Points, in no order, along strands that fork, close into loops and pass close to each other.
Two points are linked if the straight distance between their rows is under 65.8. Some points are linked to none.
Z261: [  7 -20  20 -25  -6 -10 -25  42  14  13   2   1  25   5  13  17  10  -8
 -10  -5  -4 -17 -17  16  10  17 -18 -33  12  -6   3 -18 -19  -4  -9  24
  34 -10 -12  10  -1  29   1  14  15 -20  26  11  11   6 -19  -9 -11]
Z188: [ 12   2 -11   9  16  16  15 -21  -7 -31   1  -5  -5   5 -21   2  13  -8
 -16  -6   2 -17  17 -17 -18 -19 -27  41  -1  10 -21  -1  11   5 -13   5
 -32   7   7  -4   5 -19  -2 -20 -12   8  -4   8   6  -4  13   2   3]
Z791: [ -6   3 -14  -1  -5  27   2 -20   0   4  17  -6  -9  -9 -15  -9  -2  24
  -7 -19   5 -14  17  28   9  -5  16  -9   0  -3   4  20  21  14   9 -11
   0  11  18  -1  -3 -21 -13   0 -15  -7   4  -7 -18   2  24   9  -8]
Z118: [-10  22 -11 -21   1 -19  -1  -9  -8 -21  -5  34   1 -16  -9  -3 -17 -19
   5  23  -4   7   6 -16 -20  16   6   4  -3  26  21  16  -6  -1   0   2
 -12   8   1  -8  21  -2  29  -5 -30   3 -17  -5   2  -2  -2  -3  -3]
Z633: [ -8  -4  13 -15  -4 -25 -21  32   7   5  -7   0  21   5   8   1   2 -10
   8  27   4   2 -12 -16 -17  18  -6 -14   3  -8   3  -7 -30 -17  -9  26
   9  -6 -19  -3  -5  23   7  14  10 -13   5   8   6  -2 -23  -8   8]
Z231: [ -3  17  -4 -26  -5  -2  10   8  13  10  14   7 -11   3  -6  11  -2  26
  21 -15  -5  19  11  11  18   6  23 -24 -19 -13  -3   7 -15 -18  21  -5
   3 -10   7  -5   1  -4 -14  14   4  10  -7 -28  -2   5 -11  -4  -9]
Z377: [-13  16  -2 -18  -2   8   4 -15 -19  10  10  10 -10  -9 -12 -20  -9  10
   0  16   7 -23  13  -5 -16  18  17   1   4  16  18  29  12   4  -6   9
 -10   5  -1 -15  10  -6   6   4 -29 -21   5  10 -14   0  21   8   0]
Z792: [ -9 -10   9   8  -5  -3 -10   9  -3  30  -2  -7   0  -8   2 -14   7  -2
   5   9   4  -6  -6   5   5  17  18 -14  14 -12  20   3   0   7  -2   6
  11  -3  -6  -3  -3  10   0  10  -4 -13   8  15 -13  -2   8  11   2]
Z724: [ -1  -8   7  31 -16  16   1   5   2  33 -10 -34 -10  10  33   3  23   4
   2  -2   3   3 -30  20  23   1  29   1   4 -23  -5 -14  20  -4  14  -4
  23  -5  -1   4 -16   2 -21  11  43  -7   8  11  14  -4  16  10   8]
Z879: [ -9  -3  12  17 -12   9   3   3  -6  46  -4 -31 -13   8  18  -8  19  12
  11   1   3  -6 -19  16  10  17  38  -2   1 -22  -1  -3  16  -4  12   0
  17  -4  -5  -5 -19  -6 -20   5  28 -12  12  14   7  -1  13  16   9]
Z454: [-16   0  -3  39   7  13   9 -34 -18 -14  -5  -7 -24   5   4 -23   0 -26
   8  34   4 -11   6  -5 -10   1  21  28  -1 -12  -1  16  10  12   3  -8
 -26  17  -7   3  -5  -6  22 -14  12  22  -8  11   7   8  25  21  12]
Z88: [-13   5  14   8  -4   0  13   7 -14  32  -9 -37  -2  22  26   3   8  11
  18  22  13   4  -4 -21 -20  12  20  21 -12 -11 -24   4  -1 -31   3  23
 -12  -6 -13  -6 -22  -1  -3  -9  31  -2   1   9  19   1 -22   6  31]
Z685: [  8  19  -8 -30  11  -6   4   3   2 -15   8  15   2  -6 -16  14  -6  10
  -1 -15  -7   7  21 -14  -7  -4  -9  -4 -15   8 -13   4 -15 -15   5   1
 -11  -7   5  -1  16 -12   0 -10 -15  10 -10 -20  -2  -3 -17 -11   2]
Z539: [ 16 -14 -13  12  13  31   5 -18   1 -12  10  -3   3  -3 -14 -13  -4   9
 -29 -25   1 -24   9   7  -4 -19 -23  10  18  12   0   1  29  25 -14   0
  -8   9  16  -4   5 -22  -7 -13 -17  -6  12   9 -17   0  25   1  -9]
Z434: [ 23 -20   9 -21   4  -4 -16  28   8  -4   3   7  31  -7  -2   9  -7  -1
 -20 -16  -3  -8 -12  -1  -4   2 -34 -22   8  12  16 -17  -9   2 -24  10
  27 -13 -10  15  -3  18   8  -1  -9 -19   3   8  -7  -4 -18  -9  -7]
Z6: [-17  17  -2 -11 -11 -13   1  -9 -13   2   4  29 -15 -14  -4 -15 -16  -8
  22  30   0   7   6   8  -3  23  28 -19  -4  14  32  26  -5   7   3  -5
  -6  -3  -7  -9   9  12  16  14 -26  -1  -4 -10 -13   3   8   8 -12]
Z648: [ 11  -9   5  -2 -13  -1 -14  22  20   3   1   2   9  -6   5  19   4  11
  -6 -40  -7  12 -21  27  48 -15 -12 -29  10 -11  -6 -26   0   9  13 -12
  30  -1  12  11  -3  10 -17  24  18   1  12  -2   0   1   2 -15 -19]
Z245: [  7 -19  10   6 -11   7 -23  20   9  14  -4  -8  11  -4   9   7   7  -3
 -12 -27  -2  -2 -25  31  40  -3 -13 -28  20  -6   8 -24   9  13  -7  -1
  39  -5   7  10   1  18 -16  20  19 -15  17  14  -5  -2   8  -7 -17]
Z941: [ 16  12  -4 -45   2   5   4  16   2 -18  14  30  16 -16 -20   7 -26  17
 -11 -24  -7  -8  18   6  -9   3  -9 -20 -12  24  25   0  -3 -10  -7   7
  18 -14   0   1  11  -7   9   1 -31 -12  -8 -14  -5   3 -21 -10  -7]
Z290: [-13   6   9   6  -6  -2  21   4  -5  40  -5 -23 -13  14  27   5  17  15
  23  15  11   9 -10  -4  -2  20  32   2 -21 -18 -16   4   1 -25  19  10
   0 -11 -11  -2 -20  -3  -6   0  30  -4   3   1  21   2 -12  11  18]
Z649: [  5  -1   2  22  16 -11   5  -7  -3 -19 -10  -9   5  13  -2   2   1 -14
   1   5  -1   5  -1 -32 -16 -16 -22  31   0   5 -23  -8  -6  -1  -4   4
 -25  -3  -3   1  -3  -4   2 -21   5  13  -7   7  11  -8  -8  -3  15]
Z298: [-16   4  15  -3 -10   2   6  11  -5  46  -4 -17  -9  12  17  -4  20  13
  19   8   5   0 -14  12   6  29  38  -9  -8 -23   1   2  -1 -14  20   7
  11 -12  -9  -9 -21   2 -13  12  22 -12  14   5   8  -4   0   9   7]
Z371: [  4  23  -9 -24   3  -8   8  -1   6  -3   8  17 -10  -4 -15   7  -8   9
  17   1 -10  16  19   1   6   5  10 -14 -14   6   4   9 -17 -12  10  -7
  -8  -2   8   0  12  -3  -2   1 -11  13 -10 -29  -6   0  -8  -8  -8]
Z255: [ -1  26 -29 -21   6   1   7 -23  -8 -36  -2  23 -10  -7 -21   8  14 -14
   1   9 -17   0  26  -9 -19  -5 -12  33 -14  23  -6  12  -2   3  -6  -4
 -34  18  14  -1  23 -19  16 -25 -26  19 -27  -8  11  -3  15   1  -6]
Z951: [-12 -11  13  42  -6  -8  17  -6   1  21 -13 -14 -17  14  34   1  11  -7
  20  26   5  26 -24   5  16  -1  26  10 -11 -25  -7 -10  -5  -5  20 -13
   2   3 -11  14 -17  11   5   2  34  20  -4  -4  15   6   3   4  12]
Z157: [ 18 -19   8  -3   6  -2 -15  17  11  -1  -3  -2  20  -1  -1   6  -7   2
 -14 -27   0  -5  -9  -9  -1 -10 -29 -10  13   5  -1 -18   0   1 -15   3
  10  -9  -1   9   4   5  -7  -4  -4  -8   8  12  -5  -4 -11  -9  -5]
Z186: [  5  17 -23  -4   9  15   7 -24 -10 -36   4  12  -9  -3 -21   0  18  -9
 -15   6  -2 -18  24 -12 -22 -15 -21  43  -5  17 -12   9  10   8 -14   3
 -32  18  11  -8  12 -20  13 -22 -21   7 -12   7   7  -4  21   1  -2]
Z725: [ 12 -20  -3  -4   0  10  -4   2  -6  -2   8  14  19 -21  -9 -17 -19  -4
 -22  -1  -2 -10  -4  12   0   1 -17 -22  11  31  40  -4  16  25 -19  -4
  23   0   4  16  -3   6  17  -2 -30 -19  -4   1 -21   0   8   4  -8]
Z158: [-15   6   5  -9  -9 -10  -5   4 -11  12   0  19  -4 -12  -4 -16  -9  -5
  13  29   9  -5   0   3  -9  23  22 -22   4  11  39  19  -3   8  -9   4
   7  -8 -13  -7   3  15  14  17 -26 -17   3   5 -15   0   3   9  -3]
Z687: [ 21 -12 -18   8  21  21   5 -21   6 -30   3  16  11 -11 -18  -3  -2 -12
 -32 -17  -7 -18   7  -6  -5 -24 -36  14  12  21   4   0  27  27 -20  -1
 -14   7  13   3   7 -18   0 -21 -23  -1   2   7 -10  -7  22  -2 -16]
Z666: [-10 -12  11  30 -15  -6   6  10  -2  33 -13 -24  -5  12  37   6  19  -7
  12  13   2  18 -29  10  22   3  17   4   0 -23  -7 -22   3  -1  15  -3
  16  -2 -11   9 -12  18  -8  10  41   6   6   6  19   3   5   3   5]
Z317: [-14   8 -14   9 -10  -3   0 -32   2  -9   3  14 -23  -8  -5 -12  -6  -7
  15  23 -12  22  11  20  19   0  36 -20  -6   2  16  23  -3  14  21 -32
 -12  15  13   5   0  -4   2  10  -4  26 -12 -28 -10   9  23   5 -10]
Z786: [ -9 -20  11  18 -13 -19 -19  23   9   8  -9   1   2  -5  25  12  17 -20
   2   5  -6  29 -33  19  41  -2  -9 -13   9 -19   4 -31  -9  16  12 -13
  25   0  -3  12  -4  33  -4  30  27  10  10   2   5  -2   5  -8 -24]
Z665: [-20  17   6  -4  -1 -28   4   8  -6   4  -8   2  -5   8  10   0  -2  -3
  25  37   1  25   5 -29 -17  16  12  13 -13  -8 -10   5 -25 -26  12   9
 -18  -5 -12  -3  -2   8  10   5  11  10 -14  -6  13   0 -22   0  15]
Z979: [ 19 -10 -10  27  23   5   7 -26  15 -33  -6   6   9   1 -18   3  -2 -26
 -14 -14 -12  -4   4 -12  -2 -32 -30  25   6   7   0  -9  16  26  -9 -13
 -20   7  11  -1   2 -12  -3 -19 -12  12   1   9   4  -7  10   1 -14]
Z168: [  4 -14  14 -15   0 -19 -28  33  10   2 -11 -12  30  10  10   5   0  -3
 -11   7   3  -9  -9 -21 -21   8 -22  -7  13  -3  -5 -12 -20 -16 -18  27
   8 -11 -15  -1  -6  21   0   8  14 -16   8  16   7  -6 -28 -12   8]
Z568: [ 10   3  -8  13  13   1   1 -10   9  -8   2   1  -3   0  -9  -1   2  -4
   0  -9  -6   6   4  -5   1 -17 -10   6   2   4  -6  -3  -3   8   2  -8
  -8   2   8   6   3  -6  -5  -7  -5   6 -10  -6  -5  -5   7   1  -1]
Z671: [  4 -11   6  27   5   5   5  -3   5  17  -4 -26   0  11  13   1   7   5
   5  -8   3   4 -12  -3   6 -13   0  10   6 -12 -17 -15   4  -2   2   1
   3  -8  -4   4  -5   3 -13  -7  23   3   7   7   6   1  -1   3   9]
Z519: [  1 -11   4  28 -12  -8  -7   5  18   5 -10  -3  -1   0  15  11  12  -8
   1  -8  -7  30 -27  18  43 -20  -6  -8   9 -13  -4 -25   2  14  13 -20
  16   3   5  15  -4  22 -14  23  26   9   2  -4   3   1   3  -6  -8]
Z376: [  4 -22  11  -2 -14 -22 -19  33  12   5  -2  10  17  -5  23  21  16 -28
  -2   2  -7  24 -30  24  40   6 -19 -24   9 -11   7 -31 -15  15   6  -2
  33  -2  -3  16  -6  38  -2  27  19  -2  18   1   4   1  -6 -11 -31]
Z599: [ 24 -16  10  -1  11 -11  -3  14  16 -16 -10 -12  19  17  -4  23 -10   4
 -13 -34 -10  -2   3 -30 -10 -30 -43  19   2   3 -33 -13 -11  -9  -7   2
 -10 -17  -1  -2  -7   4 -12 -18  11   5  11   9  10 -12 -29 -12   6]
Z443: [-21  20   0  -1  -5 -15   1 -16 -13   1  -4  22 -22  -8  -3 -13  -8  -9
  24  34  -4  12  13  -1  -5  22  31  -4  -7   7  16  27  -8   2  13 -11
 -18   3  -2  -7   7   2  16   8 -12  11 -10  -9  -4   5  11   8  -5]
Z939: [  1 -19  21 -13 -13 -19 -20  39   8  15   3  -2  20   7  26  18  21 -21
  -5   7  -5   0 -25  23  23  17 -16 -24  12 -14   2 -26 -21   2   1  22
  36  -8  -8  14  -6  39  -5  23  25 -16  28   9  11   6 -11  -8 -20]
Z837: [  3   3 -15  -9   4  28  16 -13 -18 -21  17  -4 -10   0 -27  -2   3  20
 -21 -26   9 -38  27   6 -16  -1 -11  26  -5   3 -17  19  21   2 -10   7
 -15   9  11 -21   7 -39  -2 -17 -14   1   4  -2  -3   4  19   6   0]
Z230: [  8 -22   2  17  -6   4 -15   6   7  12  -5  -3   8 -13   7  -5   0  -8
 -10  -8   1   5 -18  24  26  -8  -8 -22  21  -5  15 -16   9  24 -10 -11
  27   2   3  11   0  16  -6  12   2  -7  10  11 -14   0  13  -1 -13]
Z571: [  4  22 -13  21   1  16  28 -34   2 -15   2  -6 -32  13   2   2  12   1
  14  16   3  21  13  26  17 -19  29   9 -29  -2  -9  10   2  -7  18 -21
 -27  23  12  10  -8 -13  -6  -8   4  20 -17 -28   9   5  13  10   4]
Z313: [ -5  11  -5   4   1  25  21 -26 -23   9  11 -23 -24   6  -6 -10  14  18
   5   5  17 -22  20   3 -19  11  27  28 -15  -5 -15  27  21  -8   6  11
 -15   9   1 -13 -10 -31  -7 -15   1  -7   4   3   3   5  16  25  11]
Z104: [  7   9  -5 -34   4  12   6   9  -8  -3  19  15   9 -10 -20  -1 -23  22
 -13 -30   1 -24  18   6  -8   5  -8 -15  -4  14  17  10   6   0  -7   3
  11  -5   6 -13  15 -19   9  -3 -29 -12   5  -6 -14   3  -6   0  -3]
Z113: [-12  -2  -5  22 -20  -2   0 -16  22  -6  -5   9 -16  -9   7   0   6  -8
   5   5  -8  28 -15  27  40 -21  22 -24   2 -10  11  -3   3  18  23 -35
   4  17  12  15  -9   6  -9  23  13  24 -14 -21  -9   7  15   0  -6]
Z715: [-17  27   2 -27  -1   0   8  -4 -19   1   6   0 -12   6  -9  -3  -3  22
   9  10  16 -13  18 -19 -26  21  19  16 -10   4 -11  23   0 -21   2  16
 -15  -5   1 -19  14 -15  -2   2 -11 -13  -1   7   1   0  -8   1  11]
Z703: [ -5  24  -6 -19   6   4   6 -12 -15   1  11   9 -11  -6 -14  -9  -3  11
   4  10   3  -8  18  -7 -12  10   9   6  -5   9   5  21   2  -5   3   7
 -16   2   9 -12  14 -13   6  -3 -21  -9  -6   1 -12   1   7   6   3]
Z672: [ -8   2  -1  15 -26  13  -2  -8  20   5  -4  -7 -15 -10   6   7   9   9
  -2 -15  -1  12 -15  34  49 -21  17 -28   8 -11   4  -7  13  15  20 -25
  15  14  17  13  -7   3 -24  28  16   8  -5 -13  -9   3  16   3  -8]
Z661: [-18  -7   5   5  -9   0  -8  -1 -11  26   3   4  -4 -13   1 -20  -3  -6
   6  23   7  -8  -2  14   2  21  25 -21  12   0  38  15   5  16  -3  -6
  11  -2  -6  -5  -3  12   6  13 -17 -17   8  12 -21   0  19  14  -4]
Z592: [ 13 -17   8   8   5 -12 -10  19  18   9  -6  -4  20   5  10  11   4  -6
   1 -15  -8  12 -13  -4  18 -11 -23  -1   9  -9 -11 -23 -10   2  -2  -3
  13 -10  -7   9  -4  17  -8   2  15   2  11   6  -2  -4 -13  -8  -8]
Z221: [  4 -18 -13   4   2  21  -7 -15  -6   2   9   7   6 -17  -7 -23 -12   2
 -27   1  -1 -22   2  11   0  -2  -8 -13  16  20  34  11  23  26 -13  -4
  12  11   5   6   0  -6   9  -5 -26 -16   4   9 -24   0  28   7  -6]
Z191: [ 15  -3   5  15  14 -10  10  -3   6 -20 -14 -18   8  18   1  20   0  -5
  -2  -8  -7   5   3 -32 -14 -31 -32  35  -3   5 -31 -12  -5 -12  -7   3
 -21 -12  -4  -1 -10   4  -9 -23  10  12  -2   3  13 -10 -24 -10  14]
Z595: [  2  -4   0  32   1  21  19 -17   0  18   0 -29 -17  11  17  -1  13   7
   9   1  10   2  -9   7   2  -8  21  14 -11 -15 -16  -3  15  -9   9  -1
  -5   5  -4   4 -15 -12 -12 -11  19   0   3   0  12   2   8  16  15]
Z224: [-15  18 -12   3  -2  -5  14 -26  -5  -1   0  12 -31   3  -2  -7  -2  -4
  28  31  -4  22  16  11   8  10  40  -4 -19  -3   6  21  -6  -1  19 -23
 -21   8   6  -1   5  -3   6   7  -1  21 -15 -24  -3   8  12   7  -3]
Z462: [  2 -12   8  44  20 -10  15 -19  -2 -13 -14 -19   0  18  12  -4  -4 -27
   9  15   1   9 -13 -23 -15 -23 -13  39   1  -5 -15 -11   3   1  -6  -5
 -22  -1 -11   2  -9   6   4 -20  21  20  -1  12  20  -4  -8   2  15]
Z823: [  8  -2  -1  12  -6   6  -4   1  24   0   2  -3  -1  -2   1  11   6  13
  -1 -27  -7  16 -14  21  36 -24  -2 -16   8 -11  -7 -17   4  10  14 -18
  14   2  12  14  -3   1 -18  14  14   8   2 -10  -1   1   4  -8  -9]
Z532: [  4   2   5 -35  -1 -22  -6  25  13  -3   2  28  11 -15  -3   8  -6  -7
  11  11  -4  19   1   2  -2  14   2 -32  -9  10  31  -3 -24  -8  -1   8
  11  -8 -13   7   3  19   7  16 -13  -4  -5 -17  -1   5 -23  -8 -12]
Z522: [ 17 -14  -7  25  18  -6  -3 -11  12 -15  -8   5  10  -3  -4  -1  -4 -19
  -7  -9  -5   9  -5  -8   1 -22 -25  10  10   5  -3 -14   5  15  -5  -9
  -8   3   3   8   2  -2  -3 -15  -5   8  -1   4  -3  -6   5  -2  -8]
Z814: [ 12 -18  19  -5  -3 -12 -25  32   9   6 -13 -23  23  25  12   4  -3   3
 -15 -11  -1 -12 -12 -24 -19   1 -27   5  16  -6 -23 -14 -10 -17 -22  22
   4 -14 -15  -8  -8  20  -9  -5  24 -11  14  23  10  -8 -24 -15  16]
Z577: [  6  -6   2 -28   1   3 -14  27  -5 -13   1  -5  18  10  -7   9 -18  19
 -24 -29   9 -27  11 -30 -29  -2 -26   5  -3  -3 -24  -1 -11 -20 -18  18
   1 -16   0 -21   4  -9   1 -10  -4  -9   9   8   5  -7 -27 -13  17]
Z598: [  6   5 -15 -25   7  20   9  -7 -16 -18  21  15   2  -8 -24   1 -10  24
 -23 -23   2 -32  25  -1 -16  -1 -19   8   1  16  -1  18  13   3 -11   6
  -3   5  16 -17  16 -28  10 -11 -30  -6   2  -6  -9  -3  10  -3  -4]
Z183: [ -2   6   0 -33   1  -2  -2  20   0   6  12   7   3   4 -15  12 -11  26
   4 -28   4 -16  13  -4  -8  11   2 -15  -9  -9  -7   6 -17 -21   9  12
   0 -14   2 -15   3  -8  -5   7  -1  -6   6  -7   1   5 -19  -1   6]
Z57: [-13  -4  16   5  -5 -11  -4  14  -7  22 -14 -36   6  25  22  -4   6   0
  11  24   9  -1  -9 -31 -27  14   7  19   4 -12 -20  -3  -8 -24 -10  23
 -10  -8 -15  -6 -18   9  -4  -6  27  -8   6  17  17   0 -18   0  31]
Z872: [ -9 -25  15  54   6 -11 -12  -2   6  -2 -17  -5   5   0  15 -15  -2 -34
   4  10  -5  12 -25  -1   7  -6  -4  11  15 -15   0 -12   7  18  -2 -18
  -1   0 -15  11  -1  17  11   0  22  19   3  11   0   3   8   5  -7]
Z193: [  7   0  -3  -1  16  10   2  -3  -9 -30   1  -9   2   7 -16   1   5   4
 -25 -13   6 -26  11 -31 -32 -11 -31  37   6  10 -25   1  11  -4 -25  13
 -18   0   5 -13  12 -22   1 -17 -13  -5   2  16   3 -11   0  -7  10]
Z470: [  6  28 -17 -27  13  -3   8 -11  -5 -24   6  17  -8  -4 -18  12   0   2
   3  -5  -9   6  22 -13 -13  -4 -13  14 -15  19  -9   9  -9  -9   4   3
 -22   4  12  -2  21 -17   5 -16 -25  12 -19 -21   1  -4  -5  -6  -1]
Z848: [  1   6  -5  24   6  29  26 -29 -12   8   5 -29 -24   9   8  -7  14   6
   9  10  15  -8  12  10  -5  -6  26  23 -18 -12 -14  12  21  -8   5   2
 -15  13  -2  -2 -16 -22  -7 -14   9  -1   0   0  11   6  14  23  15]
Z788: [  3   3  -7   5   6  27  17 -19 -22  -9  12 -19 -20   2 -17 -12  11  16
 -12  -8  12 -32  20   0 -23   1   2  31  -1  -3 -18  15  23   2  -6  12
 -15  10   6 -14  -1 -32  -5 -15  -3  -3   5  11   0   4  20  14   9]
Z723: [  2  -4   1 -18   6   7  -5  15 -16 -17   5 -12  11  12 -12   0  -6  17
 -27 -22  15 -35  12 -32 -36  -3 -24  23   6   2 -27   5   5 -14 -22  19
  -6  -8   2 -22  10 -25   1 -14  -8 -11   5  11   2  -5 -15 -11  19]
Z607: [-23  38  -2 -23  -2  -6   6 -15 -18  -8  -7  -1 -15   8  -6  -4  -1   7
  12  30  14  -3  21 -30 -34  21  13  29 -14   7 -18  23  -6 -23  -1  13
 -22   5  -3 -26  17 -10   6  -1 -12 -15 -11   9   8   4 -15  -7  17]
Z111: [  1   1  -1 -22  -3  -1  -4  19  -5   1  10  -7   9  14  -9  15 -14  22
  -8 -36  11 -21  13 -14 -17   5 -13   0  -7 -11 -25   4 -13 -20   0  14
  -3 -14  -1 -21  -1 -15  -4  -6   5  -3   7   0   7   2 -22  -1  20]
Z641: [-12 -26  15  33  -7 -24 -18  15   4   8 -12   2   9  -5  19  -7   4 -29
   9  12  -4  19 -30   7  20   5  -4  -6  17 -17   8 -16  -8  15   4 -12
  12   3 -10  15  -4  27   8  13  24  14   3   5   0  -2   1   1 -14]
Z447: [ 15  -8  -2  -7   3  -8  -8  11  16  -3   0  20  14 -19  -1   6  -6  -3
  -2 -14  -9  22  -4  10  19  -7 -15 -26   1   6  17 -10  -9   7   2 -11
  16  -1   3  15  -1   9   1   5 -12   4  -6 -13 -14   0  -7 -11 -16]
Z350: [  2 -13  18   4  -4  -3  -9  22   0  19 -14 -39  11  28  19   0   3   7
  -2  -4   0  -9 -12 -25 -17   4  -9  17  12 -10 -28 -10  -1 -20 -15  24
  -3 -15 -14  -7 -13   9 -10 -14  34  -3  11  18  16   0 -20  -4  26]
Z900: [ -3   0  -1  30   0  -9  15 -13   4   4  -4  -1 -14   8  13   0   6  -8
  18  14  -3  28  -6   5  16 -10  14   4 -12 -14  -8  -5  -8   1  18 -21
  -6   7   1  12  -9   6   3   3  18  23 -14 -18   8   3   4   2   9]
Z202: [ 16 -23  -1   4  -2   9 -12   7   7   0   1  10  22 -23   0  -1 -11 -14
 -21 -12  -3   1 -14  21  20  -5 -23 -22  17  17  29 -14  12  25 -16 -11
  31   5   4  19  -3  14   5   3 -16 -15  -3   4 -21  -1   4  -2 -16]
Z397: [  2  10   0 -38  -2  -4  -3  26  12   7  10  16   4   1  -8  14  -8  20
  15 -21   0   5  12   9  13  10   7 -35 -14 -11   3   0 -20 -15  13   6
   9 -16  -5  -6   1   0  -6  17   3   0   6 -17   2   8 -20  -9  -7]
Z555: [ -3  -8  -8  -6   1  20  -1 -19 -16   9  13   1  -3 -14  -8 -26  -7   7
 -19   7   6 -30   9   8 -12   7   5  -2  16  13  25  19  23  18 -13   5
   4   9   2  -9   4  -9   4  -5 -25 -16   6  13 -21  -1  33   9   2]
Z456: [  0  15  -8 -30  -2  -5  -2  -4  -8 -10   6  26   7 -19 -11 -10 -19  -6
  -1  11  -1  -3   9  -6 -15  10   2 -11  -2  28  29   9  -4   1  -5   4
   1   1   0  -1  12   1  21   0 -34  -9 -10 -10 -12  -2  -2  -2  -5]
Z94: [  4 -10  -9  12   3  32   3 -19   0   1  10 -13  -7  -5 -14 -12   0  16
 -16 -24   5 -22  11  16   3 -11   4   6  12  -5  -3   5  26  18  -2  -6
  -2  10  11  -5   0 -25 -15  -7  -6  -4  11   2 -12  -1  24  12  -6]
Z698: [ 20  -5   0 -31   3   1  -6  22   3 -13   5  19  27 -16 -13   6 -18   4
 -21 -19  -3 -13   2  -2  -6  -1 -23 -23  -1  23  22  -8  -2   0 -17   8
  26  -9  -3  14   0   7  11  -2 -25 -17  -5  -2  -9  -2 -19  -7  -8]
Z664: [-21  42 -10 -26  -1 -18   4 -23 -18 -20 -10  21 -14   1 -10  -4  -4  -7
  17  32   1   6  15 -26 -32  20  12  29 -13  15  -9  19  -9 -15  -4   5
 -27  12   3 -19  28  -9  20  -7 -22   2 -22   8  14   3 -11 -11   8]
Z219: [-20  40 -12 -31  -6 -20   2 -21 -14 -26 -13  34  -6 -12  -8  -6 -16 -18
  12  32  -6   5   6 -17 -30  23  13  20  -9  23  10  23  -6  -7  -5   3
 -20  12  -3 -17  32  -6  30  -7 -33   5 -24   1  11   0  -3 -11  -6]
Z432: [ 14  -8   6  16   6  -3   5   2  14   5  -2 -12   6   8   7  14  10   8
   5 -19  -6  13  -8  -2  15 -18 -13   9  -1  -9 -26 -18  -6  -7  12  -5
   0  -8  -1   9  -6   5 -11  -3  18  10   2  -4   5  -4 -12  -5   3]
Z75: [ -6 -18  18  57  14 -13   6  -9  -1  -4 -18  -8   1  13  23  -6  -7 -28
  13  15  -2  18 -22 -10  -1 -12  -1  25   7 -16  -8 -14   2   5   6 -16
  -9   3 -18  10  -8  12  12  -9  33  24   1   9  15   0  -1   6   8]
Z336: [ 12  16 -12 -39  -4   5   5  -2  -2 -14  11  35  11 -24 -20   1 -23   3
 -10  -5 -13   1  14   3  -5   8  -4 -18  -8  37  34   8   0   1  -5  -3
   9  -3   7   6  12  -4  12  -3 -38  -8 -19 -22 -14  -2  -6 -10 -16]
Z678: [  6   9 -13   3   3  15   4 -10  11  -4  14   1  -8  -5 -14  -2  -1  16
  -1 -20  -6   4  14  15  15 -15   3 -11  -5  -1  -6   4   7   3  10 -13
  -2   6  15   4   5 -14 -12  -4  -8   5  -3 -17 -14   0   9  -1 -10]
Z385: [ 11 -10  11 -32  -3  -5 -20  37  12   0   5  11  28  -2   0  14  -3  -6
  -6  -4   1 -10  -7   8  -3  14 -14 -33   2   6  25 -12 -20  -8 -16  19
  31 -13 -17  10  -5  21   9  16  -3 -21   8   6   1   5 -26  -9  -6]
Z721: [ -2  16 -10  18   0  -6  22 -22   5  -5   0   3 -26   7   5   1   6   0
  23  18  -6  31   6  13  18  -7  31  -1 -25  -7  -5   3  -8  -7  20 -21
 -13  12  10  13  -3  -5   0   1   8  24 -20 -27   4   8   3   6   4]
Z640: [-20   1  -8  16 -16   0  -2 -20  12   8   1   5 -20 -10   5 -11   2  -1
   9  15  -4  23  -3  27  25  -6  36 -28   2  -8  16   9   3  21  23 -30
   4  15  11   7  -7   4  -6  21   1  16  -7 -20 -14   8  23   5  -5]
Z441: [-11  -6  15  -4  -3 -14 -13  20  -1  24  -3  -6   6   4   9  -6   9  -4
  11  16   6   0  -9  -9  -7  22   6 -12   8 -13   1  -4 -17 -11   1  16
   8  -8 -13  -3  -6  15   1  10  10  -6   6  12   1  -3  -6   1   7]

A fork is a point with three links, a tip a point with one. Leave the first point through the second and follow the links. Name the first fork or tip that comes.
Z157, Z592: Z941
Z900, Z951: Z224
Z290, Z298: Z721
Z837, Z788: Z434
Z941, Z336: Z823
Z599, Z191: Z786

A piece is all that can be reached along the links. How many separate loops has the piece of each point below (a circle has one, a figure eight two, a Y none), and how many tips (points with one link)?
Z837: loops 3, tips 2
Z685: loops 1, tips 0
Z979: loops 1, tips 0
